The views of a scene show one set of named points, each view turned or mirrored, shifted and resized as a whole, with a little noise and some points left out.
In the rows, 128 means zero.

Scene 1
View 1
(260): [ 97 111 143 145 158  82 142 116 153  64 144  97 115 162 110 110  87  92
 130 191  57 110 132 186 136 103 123 143  99 144 149 113  73 119 102 157
 118 138 190 178  97 103]
(70): [106 140 138 147 163 102 151 102 155  76 127 106 131 125 116 121 129  85
 105 141  84 119  95 141 115 129 110 124 128 143 129 135  95 144 108 151
 113 149 126 148 138  94]
(74): [122 133 143 145 144 134 156 110 128 117 112 103  95 140  85 126 127 138
  76 105 110 135 102 132 118 166  96  85 145 130 127 137 102 137 152 139
 108 178 107 134 184 106]
(138): [113 115 147 145 139 134 152 118 130 119 121 109  92 140  89 112 103 128
  86 124 101 131 108 155 112 150  95  97 137 132 136 130  93 135 150 146
 109 172 128 147 164 105]
(58): [127 166 138 137 181  79 144 103 156  63 126  83 130 143 114 152 152  71
 117 150  81 114 104  96 147 155 120 128 137 141 109 130 104 126  85 144
  94 140 117 142 150 108]
(207): [100 153 138 156 144 102 161  99 141  87 110 106 136 127 108 118 129 118
  98 127  99 145  96 156 104 124 109 108 128 141 137 131  85 144 130 144
 137 167 127 149 143  79]
(182): [113 137 141 145 159 104 150 107 148  84 126 104 124 134 112 123 123  91
 107 141  83 117 102 139 121 134 111 125 128 141 130 128  97 135 111 151
 110 148 131 146 143 105]
(49): [119 162 138 140 165  78 152 104 144  66 121  86 122 155 103 143 138  95
 113 148  84 127 114 125 145 141 122 118 132 141 124 130  89 123 107 136
 115 150 135 149 142 101]
(250): [104 125 145 154 133 126 158 111 130 106 113 112 105 142  94 109 106 139
  87 127 102 138 107 175 110 133 101  98 127 139 146 132  85 136 154 144
 128 176 136 149 151  93]
(210): [107 141 139 140 170  73 146 104 161  53 136  96 131 147 123 125 118  70
 130 177  64 107 114 150 137 113 123 142 108 151 132 125  81 126  84 151
 116 136 159 166 111 101]
(9): [118 151 141 146 141  87 153 109 117  87 110  81 101 177  88 142 121 151
 103 147 102 147 134 156 153 152 115  93 132 140 136 126  72 114 136 136
 125 170 149 161 153  99]
(44): [ 93 156 130 152 159  92 164  89 157  61 115 111 161 113 130 114 138  81
 111 141  76 128  83 155  98 107 115 133 116 151 136 130  85 150 102 152
 140 150 131 153 120  78]
(29): [106  85 155 155 116 153 157 129 110 143 118 114  69 157  72  97  70 182
  73 124 112 145 123 209 104 140  89  79 130 125 160 130  74 132 193 149
 127 188 152 154 164 103]
(164): [120 136 147 142 145  99 148 113 124  93 121  84  94 169  86 138 115 140
  99 141  98 137 131 148 148 159 108  93 136 135 134 127  82 117 138 134
 115 169 142 156 159 104]
(178): [121 154 144 145 132 123 166 104 113 115 103  92 100 149  82 134 133 160
  75  98 122 157 107 133 123 168  98  71 153 134 129 136  88 134 163 133
 123 186 105 135 190  93]
(11): [105  81 153 153 125 169 154 121 125 151 122 126  75 131  78  90  82 153
  68 104 109 127 105 178  92 150  81  87 139 124 147 136  99 147 178 149
 109 185 123 139 176 111]
(77): [126 135 146 134 168 115 145 113 144 101 125  99  98 138  93 134 131 100
  98 123  90 116 105 110 135 166 102 110 145 131 118 135 109 127 122 143
  89 159 108 136 171 115]
(277): [113 113 151 150 122 134 157 122 111 129 116 103  77 164  72 114  92 170
  80 122 112 147 124 183 124 153  97  79 137 129 149 128  79 125 174 138
 123 186 144 152 173 103]
View 2
(70): [143 157 122 119 157 102 122 110 154 114  98 112 117 119  94 123 141 111
 141 138 125 156 118 136 134 137 132 151 158 139 133 103 110 111 143 128
 121 156 135 104 105  93]
(49): [146 154 134 114 174 108 129 114 157 124 109 113 114 128  87 125 144 103
 147 145 133 168 115 127 116 146 132 153 156 151 131  81 100 110 139 125
 115 149 120 117 105  88]
(164): [162 159 148 125 171 124 121 101 150 148 134 105 119 143  82 142 159 100
 148 155 135 160  95 117 138 130 112 128 142 143 136  76 111 131 138 120
 143 177 134 122 117  96]
(11): [159 162 137 154 130 144  97  87 146 146 141 119 139 140  82 152 149 148
 142 147 110 139 105 116 204 112  90 105 105 106 142 111 137 141 135 117
 172 196 148  75 120 112]
(250): [153 160 132 149 152 131 114 105 146 144 134 128 120 135  90 134 153 121
 141 147 112 149 101 128 147 124 108 124 123 127 128 109 123 134 127 130
 153 173 139  94 118 104]
(182): [144 155 122 123 155 107 120 112 156 116 101 116 120 122  95 126 141 116
 140 139 126 160 120 133 138 135 130 150 152 136 135 104 112 110 144 124
 124 157 131 103 105  95]
(207): [143 159 124 142 156 126 124 111 152 135 120 139 112 128  93 118 146 123
 138 139 106 154 110 130 124 145 124 141 125 136 116 108 114 124 124 134
 135 146 127  98 113  94]
(74): [156 154 142 136 154 142 116  97 146 146 138 114 130 142  79 146 149 143
 150 150 127 156 120 108 172 140 101 124 112 129 139  77 117 126 140 111
 142 172 108  87 119  88]
(44): [131 157 103 133 151 105 124 123 154 112  93 143 106 114 104 101 136 118
 127 131 105 153 121 143 110 148 142 161 146 143 115 128 112 110 127 138
 117 128 126  96 104  97]
(29): [164 168 145 162 140 146 100  89 142 163 156 118 126 149  84 149 166 121
 142 156 108 137  80 122 179 102  88  93 108 114 135 110 137 155 124 128
 186 206 168  98 124 119]
(9): [155 160 146 133 172 121 123 111 149 149 135 115 109 145  91 133 162  87
 143 155 129 156  84 127 111 127 120 126 142 148 128  85 109 136 128 133
 147 173 144 127 116 102]
(58): [142 151 130 100 175  98 132 114 156 110  95 100 122 120  83 127 137 116
 144 145 145 173 133 124 122 155 140 167 162 150 139  71  96 100 152 115
  95 141 107 114 102  78]
(277): [162 161 151 151 155 140 109  93 144 159 155 115 123 150  83 151 165 122
 146 157 117 144  87 115 167 115  94 107 115 126 135  89 125 148 130 125
 171 194 149 105 123 108]
(77): [152 153 137 112 162 116 120 103 152 124 115 102 131 130  75 143 141 133
 148 147 140 166 130 113 162 143 117 144 142 134 149  71 108 110 155 110
 119 163 109 100 110  83]
(138): [154 160 138 138 147 130 113 100 148 140 131 113 128 137  85 142 151 130
 145 149 122 149 111 118 173 125 106 124 126 124 138  98 122 131 135 120
 152 180 135  95 112  98]
(260): [145 165 117 119 160  79 118 114 156 114  89 106 109 116 104 116 154  66
 130 143 128 145  86 157 118 108 142 148 186 145 133 130 119 118 134 141
 136 174 187 133 101 113]
(210): [142 160 117 107 166  82 128 119 157 103  85 110 108 112 102 113 145  83
 134 140 131 157 107 149 107 130 149 161 181 149 131 114 106 108 139 135
 111 150 153 122  97  97]
View 3
(70): [158 144 137 125 127 126 106 115 143 167 180 128 148  95 192 144 124 107
 118 139 144 128 113 136 116  97 139 123 114 105 143 110  75 133  78 108
 154 122 141 125  97 126]
(277): [153 136 154 161 152 104  76 110 159 190 166 141 154  91 120 164 112 116
 156 130 175  69 166  80  91  97 112 161 126 107 140  64 123 167 117 108
 107 122 132 164 176 149]
(58): [130 142 117 103 133 134 119  92 134 140 176 104 138 109 219 150 142 128
 133 148 149 140  96 144 120 116 163 112  84 113 144 109  59 140  55  89
 160 128 155 107  76 136]
(164): [133 132 130 137 155 127  98  95 149 162 162 115 148  95 164 158 133 129
 155 145 164 103 136 107  97 123 143 150  92 104 140  86 101 164  92  95
 130 131 148 138 129 155]
(77): [133 142 120 111 148 111 104  94 136 160 167 108 142 125 183 173 137 132
 158 132 158 107 115 114  95 105 144 116  87 125 139  89  69 145  65  83
 140 110 136 126 120 137]
(29): [164 133 160 168 156  98  70 122 163 203 161 148 162  87 108 163 103 104
 151 127 175  59 178  77  82  90  96 170 132  96 135  65 134 165 132 125
  99 115 124 173 188 146]
(138): [152 137 137 136 147  98  86 112 145 184 164 127 155 109 147 165 113 115
 152 133 161  89 140 101  91  92 116 135 105 108 137  82  97 150  94 111
 120 109 128 147 153 139]
(207): [155 131 127 121 137 118  90 141 147 163 158 114 168 100 165 141 111  95
 118 153 136 116 127 135 108 104 121 138  94  77 143 124  89 146 106 138
 140 115 140 135 116 134]
(49): [134 140 127 120 138 139 112 105 144 149 174 114 146  91 199 144 133 118
 128 153 150 132 113 137 114 122 153 136  93  99 144 110  77 151  77 102
 156 137 160 121  91 141]
(260): [183 150 176 160 104 155 107 118 154 185 204 160 129  49 187 112 119  95
  83 140 152 142 127 140 138  89 149 145 170  98 144 103  97 141  88 108
 167 154 160 137  87 121]
(74): [134 134 117 124 157  93  90 106 144 170 147 106 161 126 152 179 120 126
 166 140 159  82 140 102  84 106 119 132  78 111 139  88  91 155  93 111
 115 101 126 139 154 148]
(11): [172 139 141 146 150  77  73 123 147 209 158 138 162 121 118 179 104 109
 161 122 166  57 162  81  79  73  91 138 116 114 134  66 108 147 113 118
 106  91 106 160 190 135]
(178): [121 128 110 118 174 107  86 114 154 154 138  96 167 117 137 173 118 127
 170 154 158  82 151 103  78 124 123 150  60  91 142  96 106 171 109 119
 100 108 138 140 156 156]
(182): [156 146 138 125 130 122 103 114 136 170 176 122 155 100 187 150 120 109
 123 140 147 121 116 130 113  97 135 123 110 102 141 109  75 136  76 109
 154 119 142 126 104 129]
(9): [139 136 145 148 145 149  97 108 163 158 169 128 151  65 154 139 118 114
 129 155 163 113 147 119 109 123 140 169 108  86 144  96 116 174 109 111
 135 147 161 144 118 153]
View 4
(250): [119 172 112 160 142 102 131 179 186  85  45 130 130 117  75 143 119 142
 104  94 128 177 103 108 108 111 144 125 128 120 150 132 122 132 132 134
  85 134 119  87 130 135]
(11): [115 198  95 171 120  83 110 198 222  67  36 153 109  97  99 140 117 145
  70 103 121 203  96  73 103  93 159 128 115 123 163 140 135 127 153 187
  56 158 135  87 162  83]
(58): [139 119 130 121 147 138 138 132 179  96  60  96 198 118 105 204 117 143
 170  81 182 143  89 108 107 119  90 160 119 122  81  94  79 175 110  59
  64 114 128 154 118 151]
(49): [129 135 129 131 147 125 137 146 174  97  56 102 169 121  78 180 122 142
 161  81 159 145 102 122 109 120 115 149 124 124 102 102  84 163 114  73
  80 114 115 128 114 154]
(164): [128 156 126 137 137 106 122 159 187 103  42 132 136  90  39 174 131 145
 136  82 143 163 104 125 108 116 137 138 116 117 131  94  77 157 141 120
  72 138 104  92 143 137]
(138): [119 171 108 158 130  98 121 175 201  81  43 134 133 101  84 160 120 148
 103  98 139 187  98  96 106 108 140 134 119 122 141 123 114 142 138 143
  63 140 127 101 145 115]
(277): [117 187 116 157 124  86 116 186 202  91  32 152 104  92  38 147 127 146
  96  88 118 193 102 107 107 114 164 124 118 119 162 119 105 134 152 167
  72 152 108  62 151 117]
(178): [112 161 115 160 118 113 136 149 195  93  33 158 131 105  63 205 118 147
 101 109 167 205  63 113  98 133 148 144 147  93 159 106  97 138 127 148
  75 158 109  65 154 130]
(29): [115 198 108 168 122  78 111 195 211  84  33 157  94  91  53 132 128 146
  82  95 108 199 105  97 104 105 169 123 118 123 174 129 118 127 159 188
  68 154 116  64 158  97]
(44): [125 132 112 147 164 132 153 159 152  78  73  90 175 170 125 137 103 131
 140  95 150 153 112 108 110 107 116 128 144 126 113 143 146 133  94  68
 102 106 123 136  89 181]
(260): [139 157 132 116 165  99 117 194 160  91  71  74 149 122  64  87 132 134
 172  52  94 117 172 125 122  85 118 121  92 160 101 120 107 158 131  74
  86  90 111 145  90 162]
(182): [130 146 118 143 148 121 128 162 185  84  60  99 167 127 107 160 117 139
 140  87 149 150 112 103 109 106 113 143 116 133 107 122 112 152 115  92
  72 116 126 139 116 141]
(77): [129 147 115 140 133 121 129 149 209  88  50 121 169 101 103 201 120 147
 135  91 168 163  77  94 102 115 108 156 111 117 110 103  91 166 125 116
  56 135 137 136 148 115]
(70): [128 142 121 136 151 120 131 165 176  85  59  97 171 130 104 154 116 142
 149  82 145 145 115 102 113 103 112 139 113 133 107 124 109 153 117  88
  71 112 126 139 118 146]
(9): [122 160 131 134 144  99 129 166 172 107  46 120 132 104  24 151 134 139
 147  77 132 160 120 138 109 119 140 127 121 122 130  98  84 147 130 108
  87 129  93  83 125 157]
(210): [137 138 133 120 163 121 131 166 158  92  70  73 176 138  89 134 120 137
 177  67 137 123 142 118 117 101 106 135 106 147  85 113 101 162 113  55
  84  96 118 156  91 170]
(207): [115 151 112 154 148 124 142 165 169  84  54 113 153 146  94 157 113 136
 124  99 150 179 100 110 110 121 136 129 146 119 136 135 127 131 111 104
  94 125 115 101 114 161]
View 5
(178): [139 117 150 162 114 129  82 156 126 115 109 129 163 104 165 130 143 140
 128 151  86 107 156 134 140 106 148 121 115 119 110 119 171 163 139 144
 105 113  74 110  89 156]
(58): [127 102 139 164 135 108  99 128 121 111 142 162  80 102 151 131 148 165
 136 107 105 133  99 116 144 132 123 101 111 126 138 100 132 132 122 133
  74 126 114  85 144 140]
(49): [130 115 136 167 129 110 104 136 121 123 137 144  92 114 151 132 150 156
 143 114  99 128 117 133 145 127 122 101 116 111 139 114 139 150 129 134
  78 127 109  88 129 141]
(29): [136 161 117 165 148 135 111 126 133 138  83 113 173 135 146 122 137 129
 118 168  82 109 183 160 173 124 129 113  98  86  77 152 182 191 176 145
 106 100  82 122  75 152]
(260): [128 152  99 170 158 104 145 100 124 148 126 133  66 149 130 128 149 145
 143 113  97 140 125 155 173 144  90  87 107  70 129 142 135 175 156 133
  65 119 140  86 135 132]
(250): [135 138 125 167 129 126 114 134 135 136 112 128 131 123 148 130 148 122
 125 148  92 115 148 146 152 122 133 111 110  96 102 135 155 174 153 146
 106 111  95 112 102 150]
(11): [127 150 119 162 152 140 110 117 141 126  90 131 165 119 146 117 137 120
 100 169 102 113 164 144 166 126 146 120  88 105  62 136 173 173 172 154
 124  95  74 137  85 155]
(182): [126 125 127 164 138 117 114 121 132 126 129 147  94 114 145 128 150 139
 124 123 110 131 115 130 148 131 126 102 106 108 116 121 136 152 141 141
  94 113 111 102 130 143]
(74): [130 120 142 160 131 132  89 139 130 110 108 140 150 100 156 123 140 139
 119 149 100 113 146 129 145 119 146 119 103 126  96 118 164 152 145 147
 106 108  78 119 100 153]
(210): [128 132 113 168 144 106 134 114 130 136 142 147  61 129 136 135 153 147
 139 103 105 140 104 134 155 141 104  90 113  90 139 126 123 159 140 134
  73 125 134  82 146 133]
(138): [130 136 128 162 143 129 105 127 133 125 108 136 137 113 148 123 145 136
 115 146  97 121 147 140 157 125 135 115 101 109  94 130 164 163 152 146
 104 111  88 116 103 149]
(77): [123 112 136 158 146 119  92 129 124 102 124 156 117  97 154 119 140 160
 119 129 107 126 121 121 151 129 135 112 102 132 110 106 149 137 134 141
  89 118  93 103 123 148]
(9): [137 136 129 169 128 114 103 142 117 135 119 122 123 135 150 134 145 151
 149 129  77 121 152 149 155 124 114 102 119  90 135 136 160 174 143 133
  71 122 106  88 107 145]
(164): [136 126 133 162 136 117  95 137 117 123 114 128 135 122 152 128 138 161
 139 136  85 116 154 143 160 125 123 106 111 106 124 127 165 164 141 136
  75 118  97  94 105 149]
(70): [127 126 124 166 139 115 121 120 130 127 131 148  87 118 143 132 151 141
 129 121 107 132 114 131 151 133 122 102 109 106 117 121 137 154 143 137
  92 120 114  98 130 139]
(277): [137 148 128 166 137 127  99 135 127 129  95 119 167 125 146 127 138 141
 126 159  81 110 178 153 166 122 131 113 104  97  96 139 175 179 158 143
  95 108  83 114  83 153]
(207): [133 121 139 173 109 123 111 143 137 135 131 141 111 110 156 138 157 120
 129 131  99 119 123 129 130 116 140 111 118 103 117 122 142 163 142 143
 114 113  98 112 117 147]
(44): [131 125 128 181 111 117 139 128 143 147 147 148  67 118 146 142 166 109
 132 115 109 133  96 128 129 128 127 101 120  83 125 125 118 163 147 143
 113 117 121  99 139 139]
View 6
(164): [117 165 136 123 126 106 133 132 167 116  99 105 104 140 125 140 111 107
 110 152 175  90 179 102  93 134  78  58 159 115  78 112 124  80 160  98
 128 122 157  86 131  77]
(260): [146 143 124 142 132 144 134 128 219 119 111 124 107  85 116  76  59  98
  57  96 146 156 207  89 112 185  73  87 155  56  62 152 123  86  52 146
 150 150 136 113 106 108]
(74): [ 93 173 137 126 144 104 156 118 135 101  69  78 118 151 139 181 126 119
 113 162 187  96 158 117  63 106  98 110 153 134 110 100 118  96 186  73
 100 132 148  76 142 117]
(58): [ 90 125 149 119 168 146 119 161 227 110  65 112 111 117  91 152  71 172
  35 162 184 161 177 138 128 128  80  84 145 124 124 101 137 107 125  81
 168 103 125 109 140  70]
(277): [126 195 125 134 113  85 162 106 114 115 101  86 110 147 156 139 135  73
 147 134 172  60 174  84  50 129  87  86 161 110  68 120 113  71 177 107
  85 145 162  69 122 120]
(178): [100 175 139 134 132  87 155 132 137 115  84  84 117 148 140 184 148 112
 139 181 181  78 146 105  76 116 108  76 152 144 109  93 109  98 210  65
 100 121 150  81 140 106]
(49): [110 134 140 131 145 131 127 155 216 118  88 111 110 112 103 141  91 138
  71 158 168 142 172 115 124 146  89  69 150 114 110 109 125 101 130  91
 152 119 130 111 135  85]
(250): [125 174 117 150 130 103 156 114 147 113  91  84 121 126 142 145 126  93
 120 135 159 107 164  88  71 143 112 102 148 104  96 117 105  93 149 102
  95 147 145  94 126 137]
(210): [122 130 137 140 141 149 123 143 240 122  92 121 110  90  97 108  60 130
  44 123 160 174 192 111 132 171  83  94 146  80  99 131 123  99  65 123
 162 131 126 121 115 104]
(44): [117 131 127 169 156 134 145 144 230 119  81  99 127  75 110 143  98 124
  61 145 142 185 150 100 123 182 134 116 131  92 138 108  94 132  90  99
 130 136 111 138 126 148]
(207): [117 154 124 158 145 113 151 133 191 120  89  96 122 101 121 154 125 113
 101 160 154 136 149  95 106 157 122  98 139 103 123 102  99 113 134  94
 113 134 128 112 127 140]
(11): [112 201 119 140 128  97 178  81  93 100  73  62 129 157 172 154 132  86
 134 116 181  79 174 104  13 105 101 149 149 114  78 122 100  80 159 102
  61 162 148  54 120 157]
(70): [107 143 131 134 154 138 141 132 202 117  80 101 116 107 114 135  84 130
  61 134 165 150 176 115 103 147  97 110 143  99 113 119 114 105 102 102
 137 131 124 108 123 113]
(182): [109 147 131 134 151 137 140 128 198 110  74  98 119 114 118 139  91 132
  59 138 169 151 176 114 101 141  95 115 143 111 108 116 119 102 110  96
 137 132 125 100 129 114]
(29): [138 209 113 148 107  82 176  84  93 113 104  81 120 150 177 130 139  55
 161 111 166  51 177  75  27 131  90 102 164  96  56 134 102  71 166 124
  68 162 166  63 112 139]

In a view up to two points have been moved. Name them for each view, in the order of its rows, or write none.
view 1 -> (70), (9)
view 2 -> none
view 3 -> (277), (164)
view 4 -> (29)
view 5 -> (207)
view 6 -> none
